Each row is a point on a landscape with many valleys, with its height.
From any point a ball takes the steepest step (drop divided by distance) to one of its 3 nearest points. It stops when none of these is lower. Distance is the straight distance between rows; heights are no part of it.
kos: [-15  16   0   1 -10   0   3  -4  -2 -13  12  33  -9 -11  -5]  h=412
kagif: [ -5  11  -7  -5  -6   5  -3  13 -13  -1   2   3 -13 -27  -2]  h=307
bokav: [ -1  -8   4   9   2   1   1  -9   5  -2  -4 -10   7  23  -3]  h=346
vik: [ 15  -6  15 -12  16 -11   3  12   6   6 -10  -9  14   9   3]  h=676
lidub: [ -6   5  -5   6  -5   5  -1   3 -14  -6   5  -2   3  -1  -3]  h=266
Tefu: [-15  12   0   3  -2   4   1   0   7 -11  19  25   2  -7   1]  h=503
bugip: [  5  -3  11 -13  19  -4   0  23  21   7  -6 -16   5  -4  15]  h=180
bukin: [ -8  15  -3  -4  -9   1   0   2 -10  -5   3  21 -22 -29  -9]  h=302
Zel: [  7 -10 -14  10 -17  -1  -2 -10  -6   1 -16 -11   2  15  -6]  h=578
lumi: [-14  12   2  -5   1   3   3   7   7   6   5   7 -17 -28  18]  h=396
Tole: [ -7 -13  11  10  14   5   1 -15  18 -11   9  -6   6  27  -3]  h=373
fumaz: [ -7  -6 -10  16 -11   6  -4 -16   3  -7   0  -5   0  21  -6]  h=636
Luv: [ 24 -14 -10   2 -13 -16  -4 -14 -11  17 -25 -11   5   7  -5]  h=150
Dida: [-15   6   4   9   3   4   0  -1  10  -9  22  13   8   5   0]  h=153
Tav: [ -4   7  -6  -6   1   5  -1  20  -4   0  -1  -6  -7 -22   7]  h=327
dom: [ 10  -5   0   1  -3  -7   4   8 -13   3 -13 -13   9   7  -3]  h=250
zitun: [ -4  16  -3  -5 -12   2  -2   5 -19   3  -3   9 -31 -36 -14]  h=597
zeg: [ 10 -16  13  -3  14  -1   3 -20  14   0  -4  -7   5  29   1]  h=400
bim: [  8   0  -5  -4  -4  -3   2  21 -17   2  -9 -13   4  -7  -2]  h=215
Taza: [  1  -3  11  -5  15  -1  -1  15  12  -4   0 -10  10   7   5]  h=255
vove: [ 11 -14 -13   7 -14  -3  -5 -16   4   0 -14  -8   2  21  -9]  h=602
kas: [-13   9   1   0   5   5  -2  12  13  -4  17   8   2 -10   8]  h=304
tup: [ 27 -12  18 -15  21 -14  -2 -11   1  24  -4  -7  16  14   9]  h=617
Zeger: [ -9  12  -2  -7  -1   5   3  10  -5  10  -1   0 -26 -36  12]  h=355
Zusol: [-1 -6 -5 12 -8  2 -1 -8 -5 -4 -6 -8  6 18 -4]  h=504
suliz: [  8 -11 -22  11 -22   3 -10 -15   4  -8 -12  -6   0  19 -15]  h=84
gak: [ 11 -10   8  -2   5  -7   2  -8   1   6 -11 -10  10  20  -1]  h=410
kor: [-11  15  -2  -1  -9   0   0   1  -7  -9  10  24 -13 -21  -7]  h=184
nolu: [  5  -5 -12   9 -15   0   2  -2 -21   1 -13 -11   1   7  -6]  h=94
nul: [ 1 -5 16 -3 19 -1 -1  8 15 -5  5 -9 14 14  2]  h=301
Kive: [-12   3   1  11   2   5  -1   0   1  -8  14   3   8   8  -2]  h=278
Zagib: [ 28 -12   4  -4   4 -18  -5 -16  -4  22 -15  -9  11  12   2]  h=748
rebad: [-13   6   4   1  11   6  -1  12  24  -3  17   4   4  -9  11]  h=344
rar: [ -8   7 -11  10 -15   6   0  -5 -23  -7   4   2  -2   0  -8]  h=306
Bupub: [ 19 -13  -5   2  -8 -10  -1 -14  -2  11 -21  -9   6  16  -5]  h=126
dilaf: [  1  -4   2   4   2  -2   3   5  -5  -1  -7 -10  10  13  -1]  h=287
Kino: [-6  4  4 -1  8  3 -2 16  8 -5  7 -5  8 -4  5]  h=275
mam: [ 11 -25   9  -9  22   6   2 -30  25  -7   4  -3   3  30   3]  h=439
zoruf: [-19  12   5  -4  -2   4   6  -1  26 -11  18  37  -7  -7   8]  h=649
gof: [  0  10  -6  -9  -4   8  -1  15 -16   6  -5  -6 -22 -35   0]  h=157
sakap: [ 20  -8  10  -8   9 -17   1   2  -5  15 -14 -10  15  10   2]  h=577
lum: [-11   7   0  -3   8   4  -1  14  14   1  10   0  -4 -19  15]  h=345
vapu: [-13  14  -1  -3  -4   2   1   2   5  -7  14  23 -10 -20   4]  h=431
kof: [-14   6   6  -4  14   4   4  16  18  10   5 -11  -7 -20  28]  h=485
Dumu: [ 24 -16   7 -10  11  -9  -3 -20   5  17  -9  -6  10  20   4]  h=583
gofov: [-16  11   2  -2   1   5   2   4  18  -7  18  24  -2 -11   7]  h=463
potuv: [  5  12  -8  -7  -9   8  -1  17 -23   6  -7  -5 -24 -32  -9]  h=422
Sirap: [-18   7   7   4   8   6   1   3  25  -9  27  20   6   0   4]  h=249
Vep: [ -6   0 -19  16 -22   9  -4 -15 -16  -7  -4  -3  -5   6  -9]  h=430
Kadap: [-10  11  -3  -3   1   5  -2  12   4  -1   8   5  -6 -23   8]  h=342
Nitu: [-15  12  -5  11 -10   5  -1 -11  -9 -10  15  20   0   1  -6]  h=625
gug: [  3  -1  -8   3  -8   0   5   9 -24   1 -10 -12   4  -1  -6]  h=83
felu: [ 14  -6 -10   0 -12  -7   8  10 -31   9 -18 -13   3  -4  -8]  h=313
Divu: [ -2 -12  17   2  19   4   2  -9  16  -7   5  -7   8  26   0]  h=363
mit: [ 19 -17  14 -13  20  -5   1 -19  11  11  -2  -5  10  25   7]  h=501
Fira: [ 22 -17  -3  -3   0  -8  -6 -22  10  10 -14  -6   4  21  -4]  h=677
talub: [  1  -2   6  -3   8  -3   0  17   2  -2  -3 -12  11   4   3]  h=270
mipi: [ -1   7 -10   0 -10   5  -1   8 -28  -3  -3  -2  -6 -12  -8]  h=207
Nipet: [-12  17  -3   2 -18  -3   4  -9 -20 -11   5  29 -17 -16 -19]  h=284

For each start below, name the point where the ball stops.
zeg | Taza
kof | kas
zoruf | Dida
mam | Taza
Kadap | gof
rar | gug
lidub | gug

Two balls start at each pair of points below. Name the first point that both come to, or write none.
Zusol and Nitu | gug
Tole and Dumu | none
sakap and Zel | gug

Call two points neighbours if one is among the 3 nearest of the other. Go from one point of each pair to the other, from neighbour to neighbour, staying as low as possible. Name the highest point that can't be avoided.
bugip and Bupub | Zel
gof and kor | kagif
kor and kas | lum
bugip and Dida | Kive
